Points, in no order, along strands that fork and pass close to each other.
In the rows, 100 means zero.
Points whose rows are less than 40.8 apart are linked; no others are.
kop: 119  126  114  93  114  102  114  80  84  86  98  108  102  99  90  76  84  122  73  92  97  105  90  94  85
Muba: 109  128  121  89  104  89  115  101  97  89  86  105  86  122  106  74  102  113  101  120  93  112  90  82  97
vut: 90  87  88  98  129  120  110  91  111  105  108  108  132  102  111  103  103  95  97  93  112  100  103  96  115
mez: 124  110  115  99  115  112  110  81  100  112  99  117  87  106  96  73  114  88  96  111  113  118  100  133  103
bir: 66  90  97  105  66  91  80  113  85  122  91  118  98  110  107  79  108  96  89  103  98  114  104  88  97
rud: 94  83  88  102  85  104  107  95  91  119  88  131  124  108  91  75  122  92  107  118  92  117  111  91  110
Fet: 110  117  98  92  97  106  109  87  100  110  82  86  73  121  90  75  117  94  114  98  117  127  111  118  96
veso: 96  95  107  90  110  123  99  99  102  86  76  74  96  108  105  93  118  98  116  88  113  127  116  117  102
dimuk: 103  105  69  107  100  94  91  110  98  94  106  114  91  87  93  118  91  106  98  116  108  81  84  125  72
puz: 112  87  96  101  120  135  109  82  95  83  102  84  117  94  107  108  99  107  106  73  118  107  112  109  96
tov: 101  91  88  92  75  103  115  97  96  118  85  126  113  112  90  70  128  87  112  117  81  124  113  84  109
Fil: 83  102  95  93  89  81  94  101  104  118  92  110  85  121  73  82  121  92  123  98  92  112  100  82  114
paped: 103  88  111  101  79  71  87  118  117  90  87  91  60  73  115  116  84  101  101  130  97  81  103  99  99
zudiv: 106  109  108  105  105  102  118  95  80  111  115  99  117  83  103  126  97  98  110  129  84  74  99  72  104
Zud: 96  81  92  108  84  101  102  91  89  123  99  130  114  112  81  80  126  96  118  111  98  105  107  99  115
seded: 81  91  125  107  84  92  97  109  86  108  86  103  111  107  116  99  104  104  99  117  75  116  91  75  103
bes: 97  78  97  113  106  111  102  94  96  115  104  119  115  116  95  102  116  105  121  105  111  100  97  113  105
sasep: 94  97  85  85  79  108  125  91  105  123  77  122  105  101  95  73  132  83  115  115  93  123  112  88  111
Pasis: 77  76  114  93  99  120  84  109  98  111  81  84  106  115  112  108  110  92  108  104  121  120  104  122  108
vuvep: 75  99  111  105  102  85  73  101  98  106  95  96  71  114  55  95  79  90  100  89  99  78  94  89  79
Dof: 122  108  109  110  93  95  106  82  91  96  108  108  69  118  77  71  110  105  123  85  116  98  106  116  96
mebep: 72  92  103  107  97  100  84  115  110  109  91  104  100  107  111  103  97  105  86  98  88  118  84  100  92
vav: 121  128  108  93  113  108  130  92  94  85  114  100  106  108  111  88  91  112  82  88  94  92  98  82  95
Luv: 119  122  109  102  120  108  109  80  94  106  95  115  92  108  88  67  108  102  88  107  105  124  97  119  98
lami: 93  118  112  87  114  106  109  102  111  85  93  75  103  102  115  84  99  101  75  68  90  127  113  82  103
fak: 109  109  83  103  118  113  102  82  93  91  96  80  109  73  94  116  101  115  101  62  101  119  98  99  91
puna: 106  107  97  96  98  104  114  108  98  104  124  89  135  107  116  126  82  88  95  96  90  92  90  92  109
befu: 77  89  95  76  120  126  105  90  112  105  93  87  142  102  113  96  106  86  103  100  116  96  115  96  128
sep: 111  119  97  90  110  110  117  90  103  114  81  97  81  114  95  75  118  94  105  109  117  127  101  118  99
bomi: 102  111  93  100  122  110  114  100  108  81  104  101  109  108  106  95  98  110  95  84  93  106  101  82  97
Babi: 114  123  100  105  84  92  88  121  97  85  119  63  111  92  112  123  79  89  69  99  96  97  104  112  115
zopaf: 110  75  109  101  78  57  85  122  119  82  87  95  64  83  108  118  87  100  103  121  99  72  115  103  95
Zes: 83  92  89  87  115  132  99  83  102  111  107  89  141  103  121  124  88  82  93  93  127  81  106  110  115
bule: 86  89  105  102  78  85  104  100  83  111  99  133  110  114  77  87  99  116  110  117  82  84  94  83  86
zoku: 92  83  103  108  102  116  87  101  91  107  97  94  101  122  108  113  103  105  114  92  120  110  99  122  86
liges: 99  98  83  106  116  119  80  98  93  100  102  74  110  83  105  125  87  93  81  76  105  121  98  111  94
Vinot: 83  98  107  115  105  101  78  112  110  100  82  93  87  110  87  95  92  111  89  81  74  116  91  100  87
tum: 79  72  106  84  74  110  85  117  99  102  98  96  90  132  115  112  96  101  104  85  134  107  102  122  93
Fifim: 79  89  112  118  98  105  69  103  98  118  93  78  71  119  91  93  93  99  99  78  98  114  102  120  99
varos: 93  80  109  92  107  117  92  102  103  106  87  89  109  120  101  103  119  98  122  104  116  116  108  117  108
Git: 93  112  96  88  114  100  107  106  115  98  76  96  93  114  105  75  122  98  101  98  99  131  103  98  105
fifad: 68  85  98  97  70  95  74  104  84  136  91  105  94  114  93  84  114  87  96  106  102  121  109  94  109
geb: 124  106  72  101  116  106  98  98  92  84  117  97  118  79  75  119  83  106  83  95  94  94  93  110  95
fuf: 108  92  113  104  98  106  127  90  77  102  125  118  132  90  117  103  100  102  105  111  79  80  97  73  107
rilar: 100  100  99  101  80  85  78  122  113  88  86  89  65  87  97  107  71  105  76  107  82  95  88  112  85
Letid: 75  80  103  89  70  93  75  95  76  130  106  100  82  112  94  90  109  78  113  105  118  120  108  92  110
Fif: 104  97  84  108  119  109  107  101  103  93  111  122  111  98  90  109  94  112  101  107  84  90  81  100  89
giga: 109  106  115  108  103  104  131  87  83  107  123  114  122  82  111  109  107  100  110  117  80  65  104  69  110
tez: 99  72  95  96  70  51  85  123  120  81  89  106  73  86  98  121  90  96  108  114  94  71  110  102  93
Moza: 85  96  101  113  102  95  79  101  90  110  100  95  85  128  78  100  103  103  124  89  102  101  97  106  89
gid: 109  105  109  105  93  75  84  118  102  62  114  68  85  70  113  113  80  114  78  108  109  80  125  99  106
Roru: 89  81  109  97  94  88  81  102  86  111  114  94  79  132  75  100  99  85  127  99  109  112  97  96  107
soga: 103  128  109  83  113  102  113  100  99  86  95  80  105  116  115  78  97  100  77  83  100  125  108  84  103
Boni: 106  110  98  99  102  95  97  95  102  78  76  99  90  93  73  100  89  119  101  86  78  93  93  94  67
vasag: 125  102  113  91  102  114  115  88  101  101  98  112  80  116  101  76  117  95  113  98  121  114  108  131  102
sir: 107  97  101  113  118  102  113  97  111  84  110  138  97  89  85  94  107  115  108  98  83  73  89  108  81
Bana: 124  117  83  89  102  94  110  95  93  74  108  85  116  76  80  119  88  114  86  76  85  99  98  93  98
bofis: 95  95  111  99  104  97  117  104  93  92  101  116  120  109  106  98  106  112  113  116  78  100  92  73  100
fefo: 109  115  102  79  97  98  132  90  106  117  89  126  99  112  106  68  116  93  94  125  99  126  86  96  110
Vavok: 118  126  110  93  119  106  114  78  86  94  111  108  112  100  93  74  91  117  65  85  100  109  97  102  96
sibet: 100  97  130  95  88  82  88  114  104  107  79  100  81  101  91  123  78  99  105  120  81  82  92  93  73
muful: 95  136  105  123  91  84  84  117  115  106  104  63  109  79  110  111  87  93  64  117  96  75  111  113  125
Niz: 100  88  107  102  102  103  123  95  88  96  109  122  131  102  113  92  104  106  102  112  83  101  96  74  109
zifab: 109  120  106  75  120  104  123  94  101  99  103  100  110  120  112  71  97  89  75  110  107  121  102  94  112
madub: 71  95  86  111  83  93  87  107  90  120  100  119  98  106  107  104  106  104  104  102  109  101  86  103  85
zota: 98  106  89  107  101  103  72  106  98  90  91  86  90  79  86  114  82  107  79  89  85  116  84  115  81
tob: 107  86  128  95  85  74  89  108  106  118  75  104  78  107  84  121  74  92  112  122  92  73  99  91  71
non: 94  106  92  112  116  106  97  102  107  95  85  97  94  112  92  88  113  113  106  85  98  113  103  100  90
sodo: 94  117  101  99  91  85  93  104  87  116  103  100  104  66  109  126  94  88  89  143  98  79  106  76  102
Repe: 98  81  100  88  100  115  116  79  103  106  115  124  153  100  120  89  100  90  87  91  98  85  119  88  125
Teb: 105  108  110  101  111  101  118  105  101  84  102  105  103  106  105  104  97  113  109  110  78  91  92  76  89
pubuv: 97  129  99  96  95  69  95  112  107  118  102  94  125  79  100  124  91  91  71  135  98  67  118  87  115
mure: 102  97  97  85  91  109  121  90  110  122  86  107  87  111  96  84  133  87  126  110  113  115  107  108  112
vil: 110  70  106  79  81  103  111  92  100  109  113  113  92  126  80  97  112  91  132  101  116  109  108  110  118
pid: 106  109  94  111  104  99  100  80  88  89  83  86  89  94  86  92  110  125  118  66  107  112  100  108  81
rik: 119  92  115  107  102  69  76  111  121  124  73  100  73  81  98  113  80  87  97  134  110  84  110  92  82
Pozim: 98  89  102  75  111  127  120  80  106  99  88  97  116  93  117  89  123  82  115  116  123  96  107  111  134
nize: 105  118  108  104  101  103  99  115  95  97  114  76  110  95  108  132  81  90  92  105  80  98  92  84  105
fabu: 102  82  88  112  83  93  98  120  118  74  104  67  65  78  117  105  79  118  90  122  88  96  98  96  124
dat: 80  72  90  111  75  108  82  116  105  104  98  94  78  96  133  122  111  98  113  78  120  102  98  112  96
Savi: 95  102  102  101  97  91  89  106  108  88  75  102  90  104  66  103  86  112  104  87  76  88  98  96  68
Zuv: 75  89  111  102  75  86  87  113  84  113  88  117  110  115  105  89  102  104  96  114  83  117  93  84  96
Faza: 116  81  105  76  82  111  114  96  114  94  106  111  87  130  84  92  111  92  127  89  119  108  110  119  112
rogo: 118  128  120  87  105  99  112  82  84  81  87  101  92  97  87  83  79  128  85  102  95  100  90  88  76
binum: 119  117  87  94  91  84  87  117  89  70  117  77  122  85  90  124  74  105  68  95  100  95  105  112  101
Ruze: 90  87  63  110  94  100  84  118  111  90  106  103  96  75  126  127  109  93  103  93  116  103  88  108  100
vob: 120  100  101  105  95  106  130  95  104  109  126  107  142  103  124  112  96  92  104  89  83  70  99  95  117
ligi: 86  105  99  94  123  113  97  101  111  88  84  77  104  97  104  88  105  104  87  68  92  131  113  91  96
Dugiz: 82  77  69  116  75  87  78  122  109  100  106  101  78  78  101  120  109  96  117  88  95  83  89  111  98
nosa: 76  94  101  106  109  97  90  112  110  110  82  104  107  116  97  95  109  105  104  96  90  121  96  97  102
sunib: 101  86  97  103  106  99  110  100  97  102  112  134  112  93  92  111  92  114  99  121  83  82  77  102  88
Dasum: 90  76  74  113  82  87  87  126  128  80  102  93  73  78  111  105  89  109  93  100  80  98  88  109  112
gedib: 98  73  95  95  103  117  113  82  101  112  88  122  125  94  105  85  128  92  113  115  110  108  113  104  123
zomet: 109  115  95  99  96  94  112  89  104  117  99  115  70  121  80  72  122  96  124  102  110  106  98  105  111
dis: 108  96  87  99  118  118  116  97  111  103  129  120  135  98  108  111  94  94  86  86  95  81  94  99  114
Bekez: 110  132  108  129  94  95  86  113  116  112  98  54  122  84  110  118  91  83  82  102  75  87  108  113  120
vate: 95  74  106  97  88  116  87  110  94  95  94  94  102  135  101  113  93  104  106  86  123  112  101  127  86
Gumo: 105  96  98  76  104  109  128  77  105  109  99  131  120  88  118  66  123  81  89  113  106  110  108  94  126
limaf: 112  107  101  93  130  118  116  83  108  94  110  113  109  100  113  74  113  97  89  91  121  100  110  111  112
Rotib: 67  96  107  95  89  75  81  101  90  119  101  116  90  117  63  90  89  95  109  107  95  86  92  76  92
Mos: 93  115  93  64  118  111  120  97  115  105  84  88  107  105  115  75  115  82  91  107  115  122  104  97  115
Fup: 73  100  95  108  87  87  75  105  88  113  113  97  62  109  92  106  92  92  111  85  116  79  85  100  82
Lumos: 114  99  109  100  114  73  73  111  119  121  79  98  83  71  98  117  79  94  82  138  106  89  119  85  92
duga: 112  84  105  84  80  102  119  84  100  118  114  116  80  116  83  90  120  85  138  100  114  108  107  101  120
popud: 81  92  101  101  127  119  89  106  112  101  89  81  108  103  105  99  106  98  92  85  99  124  108  101  100
mubi: 113  103  91  89  95  69  79  117  97  61  96  96  84  78  95  115  77  110  78  117  108  89  109  113  81
tor: 104  113  92  96  91  97  93  122  104  91  123  78  112  94  120  126  78  83  72  95  95  104  89  99  110
lav: 86  82  101  88  118  139  99  86  95  96  100  86  128  105  121  124  89  92  99  99  132  91  102  116  110
Vebu: 95  109  103  93  87  76  89  107  103  119  87  112  98  57  107  113  86  86  71  145  96  86  119  63  99
nub: 98  89  96  116  109  103  106  95  103  111  106  130  108  110  93  87  120  110  118  103  102  98  96  107  103
vogit: 124  89  121  103  93  70  85  106  110  125  71  106  76  98  89  123  78  85  111  131  108  78  107  91  71
ratof: 134  136  107  90  98  105  130  88  87  83  114  90  103  91  104  101  83  114  82  83  93  82  100  89  92
Gif: 73  97  102  95  89  77  84  102  94  118  99  114  93  122  65  84  104  97  115  106  86  100  95  77  106
gusa: 119  92  108  110  93  102  108  88  92  84  108  101  81  123  80  85  106  112  127  75  112  102  109  119  92
basiz: 104  129  91  94  96  90  109  96  110  114  85  105  73  123  82  71  118  94  108  104  105  116  98  100  98
gedum: 106  110  99  93  126  109  123  89  110  93  120  120  116  102  116  77  110  98  85  89  110  98  102  96  111
lakaz: 96  135  96  110  91  75  94  116  108  120  103  78  130  79  107  120  93  85  77  129  92  72  107  103  119
Tori: 102  86  110  80  91  119  99  106  106  91  78  77  95  123  89  96  114  93  122  86  110  124  117  121  104
dag: 103  103  109  94  100  72  80  109  119  126  82  109  87  63  101  115  81  90  78  145  97  88  111  75  96
Muga: 107  97  101  96  120  111  126  92  111  95  126  123  127  101  118  92  104  100  92  86  95  86  99  88  110
pes: 90  87  100  112  95  88  99  91  93  117  109  135  102  114  68  83  114  109  123  105  95  83  98  96  106
muf: 108  129  110  104  107  103  133  91  91  113  115  98  112  89  114  101  107  103  108  111  87  59  104  68  110
kupo: 122  100  121  99  98  77  70  103  92  82  96  67  84  64  93  116  72  113  73  114  110  92  123  105  99
verig: 112  129  111  84  116  102  125  91  94  95  107  89  111  126  113  77  91  99  77  94  102  115  106  88  106
Fen: 110  104  112  79  104  98  135  82  99  105  109  125  121  103  126  68  111  90  90  118  101  112  100  83  123
Zakog: 123  100  95  110  124  127  111  74  96  85  118  106  107  78  104  101  106  104  96  66  114  93  105  111  94
busav: 92  82  98  107  86  91  95  88  83  126  114  124  101  117  72  87  117  97  128  107  106  97  105  98  111
Vap: 88  101  110  107  102  101  86  116  109  93  88  96  92  104  93  108  82  108  91  100  73  108  84  93  84
fifun: 95  82  99  98  112  136  90  93  90  93  97  79  117  103  119  126  87  92  95  91  131  106  103  118  90
sadoz: 95  93  90  117  85  109  77  109  96  100  97  84  74  95  118  117  93  98  98  78  117  109  89  126  79
Fevi: 110  127  106  118  97  100  103  111  111  111  103  60  127  95  118  124  96  79  96  92  76  90  103  101  113
zigip: 72  99  100  105  89  89  85  113  97  114  95  113  98  111  98  103  97  107  95  105  89  103  81  98  86
pega: 100  105  90  79  88  94  130  93  105  117  85  122  101  108  106  70  128  91  102  118  95  126  100  88  110
rar: 100  87  113  109  107  93  113  96  98  95  113  156  116  85  95  86  121  108  103  105  83  81  91  98  100
taz: 98  88  101  73  101  128  119  90  108  100  79  94  109  100  113  94  124  89  126  117  120  108  106  113  124
lura: 113  90  105  109  86  101  99  85  84  86  96  91  87  119  77  98  102  118  126  66  109  108  106  116  84
rekuv: 88  96  90  115  87  104  79  109  92  106  102  93  77  110  112  118  97  102  109  83  119  100  87  119  76
Dul: 119  100  111  91  95  73  76  111  93  63  97  78  86  71  99  117  69  110  75  116  107  94  116  106  87
ver: 95  92  92  100  118  104  117  96  108  103  97  121  113  109  107  80  123  108  107  104  102  107  99  96  110
Gebob: 106  99  114  99  83  82  84  119  111  88  88  88  65  81  110  115  73  102  84  124  89  90  91  105  90
lud: 73  83  106  102  117  122  81  108  106  111  85  85  109  101  115  108  104  94  97  99  115  124  101  110  105
Nari: 85  92  130  102  100  96  101  106  93  104  93  89  112  105  124  97  106  97  104  111  74  123  99  66  117
Dutiv: 76  86  107  118  102  113  76  105  106  117  83  80  76  108  103  93  90  108  87  82  94  122  100  123  100
nagas: 104  101  97  116  112  101  105  92  107  98  104  121  93  114  85  81  119  115  120  93  103  90  98  111  96
zakit: 92  108  101  106  101  86  91  103  107  95  87  106  84  119  58  89  95  113  116  89  89  82  101  90  77
vebe: 103  100  83  88  89  67  88  126  107  70  96  104  84  81  102  117  87  103  92  118  103  84  101  108  81
nol: 130  98  77  109  123  120  100  93  97  90  128  106  121  78  87  121  90  100  85  85  99  82  92  114  99
zosu: 114  98  107  96  90  95  115  84  100  113  118  118  69  118  79  80  116  88  134  98  114  104  103  102  113
gezun: 121  88  96  120  125  126  105  83  97  87  114  112  105  87  98  104  105  107  108  83  106  92  101  117  92
funuv: 92  99  115  100  93  88  89  117  104  97  85  101  90  106  89  112  80  107  101  111  74  90  86  94  77
lival: 93  82  72  111  87  108  90  112  104  96  102  100  91  90  132  130  113  95  114  88  127  99  89  114  95
nenal: 121  110  99  94  105  97  112  95  104  71  90  104  92  89  79  105  87  119  103  99  81  86  97  90  72
Sal: 93  89  102  111  113  117  85  101  95  102  87  83  101  116  95  105  110  104  113  84  106  122  106  115  89
nad: 97  98  99  112  101  89  92  96  95  107  106  101  84  129  69  90  110  101  133  93  106  96  101  101  99
Ged: 69  88  101  101  90  78  80  89  74  117  112  114  86  115  68  87  94  89  118  112  112  90  89  81  99
Mig: 68  96  78  109  72  89  85  109  86  115  103  116  85  95  107  102  110  98  111  93  113  86  92  95  85
Rami: 116  101  89  101  116  110  115  102  103  89  125  114  122  95  97  118  88  106  92  102  82  85  87  93  96
siru: 107  132  109  126  92  93  87  113  118  113  97  55  109  81  95  108  85  94  67  111  78  84  112  108  126
rap: 90  91  64  108  98  98  83  123  120  82  114  94  96  71  125  121  101  91  89  91  113  105  94  104  111
kuviz: 89  115  128  99  107  95  111  104  97  99  90  83  100  106  124  92  116  100  110  110  83  113  99  59  117
Dig: 109  114  104  95  117  105  125  99  103  79  107  109  103  107  107  89  98  113  93  96  91  95  93  79  93
durus: 100  111  103  69  112  100  129  96  110  103  93  100  112  112  122  74  112  91  90  113  102  123  100  83  118
tosu: 115  104  102  94  90  103  106  90  98  96  89  84  77  126  88  82  118  98  123  85  118  122  114  116  97
libuv: 120  128  126  92  107  95  113  87  89  83  85  104  83  108  92  80  84  122  94  117  94  91  95  87  73
vafav: 71  80  94  107  75  100  83  109  97  118  97  100  83  105  127  106  114  100  107  85  127  104  101  109  94
seda: 112  105  96  105  111  101  113  97  111  79  98  125  92  93  81  98  96  121  103  99  83  78  93  101  72
zivi: 104  116  114  104  109  103  128  94  89  103  111  97  119  101  123  101  105  102  110  105  88  84  100  63  111
Lepuv: 88  101  118  103  96  101  103  109  83  108  108  96  117  96  121  122  89  97  99  116  80  105  85  72  100
rirek: 100  106  96  93  112  94  118  98  110  99  96  118  101  114  104  70  118  108  102  107  102  115  93  93  107
vetev: 100  101  96  105  87  92  75  111  107  91  84  90  77  81  85  107  70  108  76  96  80  106  83  113  83
ninop: 99  107  102  88  118  116  102  93  101  89  75  72  92  98  107  80  116  103  102  84  118  132  119  110  99
liv: 98  87  104  107  115  124  86  94  96  92  83  73  106  97  105  113  99  106  104  72  106  126  111  112  86
pefiv: 90  94  95  73  118  128  113  75  113  101  94  99  132  97  116  89  110  86  107  102  120  83  116  101  137
fanit: 96  81  99  111  107  103  107  98  95  104  117  144  126  89  99  98  106  110  99  111  86  87  83  101  94
Zipa: 68  94  93  81  113  125  98  91  104  114  99  90  147  103  120  111  89  84  90  96  117  95  109  99  118
naref: 114  111  102  109  95  100  123  95  89  116  122  94  138  97  116  122  94  88  109  106  82  68  101  90  115
big: 83  89  97  97  108  105  94  107  109  117  80  97  103  116  95  92  125  95  119  100  104  124  107  106  108
maler: 100  91  103  106  96  78  86  128  109  59  118  76  89  74  115  123  89  108  89  114  100  82  115  100  116
Mef: 99  101  93  102  86  80  91  130  108  65  125  75  96  75  122  121  93  100  84  107  98  87  103  96  122
Vuba: 83  101  89  113  91  99  80  106  86  115  108  101  79  111  96  110  95  101  112  95  116  90  84  115  79
kato: 97  107  96  99  87  84  88  101  86  117  88  113  97  58  108  114  93  88  85  153  98  81  118  70  89
ruva: 94  135  98  121  86  78  88  116  116  114  105  68  126  82  123  112  92  85  76  120  89  78  103  116  123
nisi: 110  88  106  96  91  110  127  86  100  108  125  122  149  101  127  100  98  90  96  87  87  77  110  86  120
nosu: 80  103  110  102  99  82  80  104  107  102  86  103  81  121  56  92  87  101  109  92  87  77  96  84  82
Nepog: 77  88  106  116  108  113  81  109  115  107  85  82  87  104  104  94  88  110  73  83  80  127  92  107  98
pil: 111  114  108  100  102  108  106  112  104  87  109  68  114  101  108  123  86  93  88  79  77  106  101  82  104
buf: 105  111  95  112  106  101  93  89  93  97  84  87  85  113  85  85  114  114  120  74  107  114  107  107  86
Lobi: 84  88  99  102  93  83  89  85  80  121  118  114  88  117  65  88  103  91  129  110  106  97  98  87  111
suru: 115  124  114  116  93  106  98  110  106  102  104  56  112  95  110  123  87  88  88  84  72  96  105  91  116
zomu: 102  106  67  97  94  82  84  119  103  74  104  107  87  77  100  114  93  104  92  113  109  87  89  117  81
posor: 100  120  94  78  119  108  116  95  111  108  83  97  91  110  105  73  115  88  92  113  110  130  101  105  106
pesu: 122  87  98  127  115  118  97  89  94  89  115  114  100  91  86  112  101  110  115  87  99  87  92  127  80
Sedol: 73  83  79  115  69  90  84  112  98  110  106  108  80  86  107  114  110  98  120  82  108  84  93  93  90
sonug: 112  119  94  104  117  104  113  70  87  91  99  102  96  78  93  85  101  128  92  74  111  106  90  108  84
Tilev: 100  105  89  103  107  108  81  106  102  92  104  79  105  79  96  118  80  97  73  79  90  122  93  105  93
Velaz: 115  93  86  110  128  125  105  90  105  101  129  117  126  88  102  117  96  92  88  85  102  82  91  110  105
rebi: 95  93  87  102  118  132  88  98  95  102  102  80  118  98  113  126  90  91  89  85  119  109  100  112  95
Vebur: 98  118  105  105  96  94  104  100  80  121  111  94  117  75  105  129  93  88  96  132  87  79  100  72  105
zaz: 92  107  114  103  98  96  96  114  92  100  111  86  99  92  119  126  84  95  89  119  80  101  84  83  99
Larug: 110  120  98  97  121  100  115  89  107  98  95  118  92  114  99  66  113  104  91  107  107  118  97  108  99
Lamak: 120  129  126  89  108  91  113  94  91  96  90  112  89  126  93  69  94  111  93  126  89  112  88  95  97
nepes: 108  88  106  87  87  107  100  103  102  99  89  80  81  130  86  92  117  91  130  85  112  119  117  113  103
koto: 112  70  109  94  93  115  115  83  102  110  94  120  110  104  102  93  129  91  126  111  117  104  109  118  124
fot: 116  111  75  97  109  104  105  89  96  86  106  84  118  74  84  115  91  111  89  66  91  110  96  96  97
Mup: 113  112  114  80  98  91  134  89  95  107  100  120  104  109  121  69  113  95  97  127  96  124  90  86  117
vupu: 116  123  88  98  116  108  118  75  92  88  107  99  105  79  100  88  99  119  80  65  108  102  99  97  90
Rokek: 101  118  89  104  108  97  105  77  94  88  83  93  92  79  86  96  103  129  104  69  102  113  89  98  80
peta: 77  102  100  107  93  89  73  102  91  111  101  96  69  108  70  104  83  89  105  88  103  76  89  102  75
vas: 99  123  98  91  103  90  104  105  113  101  77  99  79  124  97  71  117  98  100  101  96  127  97  94  98
suk: 94  98  81  117  96  109  74  107  101  101  96  82  76  77  112  111  91  100  83  80  109  117  90  125  86
Tas: 108  96  80  115  102  100  95  100  91  105  113  127  89  92  88  116  92  108  104  115  106  73  77  128  74
Fanug: 89  87  93  115  115  112  93  101  96  111  99  107  110  115  104  110  104  106  112  99  112  105  92  111  90
kuput: 91  89  119  101  66  85  102  100  71  111  90  127  107  112  86  99  93  105  111  131  81  77  103  77  77
gel: 103  101  113  106  115  95  113  97  108  88  115  150  101  87  98  86  117  114  104  102  86  78  92  104  89
Dokem: 93  98  93  89  88  95  104  96  106  126  90  103  88  116  84  89  130  88  131  101  101  117  106  95  116
rur: 117  121  104  100  125  114  113  78  92  93  115  113  103  90  99  76  95  109  71  76  110  103  100  108  96
votom: 107  91  103  81  93  120  122  95  111  105  83  97  94  111  106  93  127  89  128  109  118  112  109  120  117
Mol: 122  91  104  103  123  130  111  73  96  81  115  96  108  89  113  95  106  104  100  69  125  98  113  116  99
gek: 91  96  89  98  125  113  110  103  109  99  108  104  128  108  107  106  96  101  94  91  97  108  97  85  99
zer: 97  103  115  104  101  104  115  100  86  107  111  92  131  103  122  116  94  96  104  103  84  98  97  66  112
Pov: 127  102  86  102  109  109  117  104  109  91  134  109  132  94  99  115  90  94  85  83  84  75  94  104  107
latub: 97  102  74  108  98  108  80  109  108  87  105  78  82  70  114  109  82  97  67  83  104  120  93  117  102
feb: 132  127  90  88  94  97  125  89  91  82  110  87  111  82  94  110  87  114  82  76  91  89  97  90  95
Fom: 114  117  99  101  82  81  83  117  88  72  116  66  110  84  103  119  76  102  68  98  102  95  110  112  109
zit: 109  114  103  108  88  101  114  106  98  118  118  82  140  104  124  129  89  82  102  101  85  86  98  91  115
Lefif: 101  89  98  96  129  123  113  82  112  99  111  111  121  99  116  93  115  97  100  91  116  92  110  104  117
Buziz: 85  91  110  113  102  100  73  106  95  114  92  80  79  126  82  98  105  95  116  81  101  113  102  113  94
vol: 82  81  73  116  78  86  80  125  124  94  98  95  67  77  99  112  98  104  103  93  84  88  90  112  105
vev: 92  93  78  101  91  85  88  129  118  70  119  90  93  74  120  115  94  99  84  100  97  103  93  101  113
Zalak: 112  61  118  95  81  113  105  88  96  107  108  134  113  113  96  99  121  92  122  108  118  98  108  126  121
fuvog: 100  89  105  99  102  89  94  92  92  101  116  97  71  130  69  92  103  85  141  94  109  107  101  89  107
gafo: 109  89  94  124  106  109  96  92  91  102  112  121  94  100  77  114  97  110  116  99  99  74  88  129  76
Bodos: 95  72  83  113  80  89  94  126  129  72  104  78  77  79  111  109  81  117  95  115  80  96  94  103  124
Somu: 124  126  135  93  116  99  114  88  87  87  96  109  91  115  95  78  86  118  90  125  93  95  95  91  88
silon: 103  108  82  94  100  106  101  112  103  101  121  90  131  105  116  126  80  83  77  92  97  102  91  97  107
pomu: 73  75  106  87  69  108  87  110  92  107  96  99  92  117  126  110  109  98  111  90  138  107  103  115  100
nipar: 112  116  103  116  106  97  105  87  97  94  102  117  76  108  81  70  118  112  110  91  110  90  102  118  90
Rudod: 119  114  73  96  103  98  93  106  88  79  118  87  126  84  82  120  79  104  72  95  98  100  96  111  100
Kezik: 93  85  80  96  79  61  84  128  119  74  92  106  74  81  99  117  95  100  103  112  96  78  105  108  89
Tidag: 100  120  125  97  107  91  111  103  96  89  89  97  94  112  118  85  111  110  112  116  90  106  96  67  105
Bim: 104  97  95  103  115  118  97  82  91  91  88  76  107  86  100  109  106  116  106  64  107  125  104  106  86
badep: 93  82  92  82  106  115  120  84  104  105  91  119  132  95  110  76  120  87  102  115  104  109  111  91  124
Sugu: 113  113  117  104  105  83  72  110  103  95  102  66  82  68  99  116  75  103  68  123  106  82  123  100  109
Fipe: 89  89  100  110  93  88  107  97  100  109  106  140  107  109  76  89  106  115  114  112  86  79  94  100  91
ledo: 126  90  109  88  86  108  116  91  105  90  103  113  78  122  91  80  112  97  120  88  119  111  112  130  106
fop: 81  78  108  93  84  91  78  101  83  124  109  94  81  127  88  102  106  88  120  99  120  115  100  102  109

Follow the links from the first point to the second, and from the first to the third. Name the last point that the two ways share.
Fet / Dof / popud -> posor
Mef / fak / Larug -> zoku
veso / vil / lami -> posor
siru / limaf / tob -> giga
silon / vut / nenal -> dis
Fipe / befu / gedib -> busav
muful / Dig / vogit -> giga
fefo / Fil / kuput -> busav
gusa / gid / bofis -> zoku
Dul / Zakog / pefiv -> vebe

A fork is a point with three links, a tip a point with one. Leave the first point through the second and follow the links. Name the first fork or tip that comes.
rogo / kop -> non
vate / tum -> gid
vav / ratof -> zoku
popud / lud -> fabu
vil / Faza -> nub
koto / gedib -> busav
Larug / Luv -> posor

A fork is a point with three links. Follow the links from the first point to the second and name the forks in between, in order.
gel / Bana -> dis > Dig
zivi / fak -> giga > Dig
gedum / naref -> dis
rirek / ratof -> nub > zoku
maler / vasag -> zoku > nub
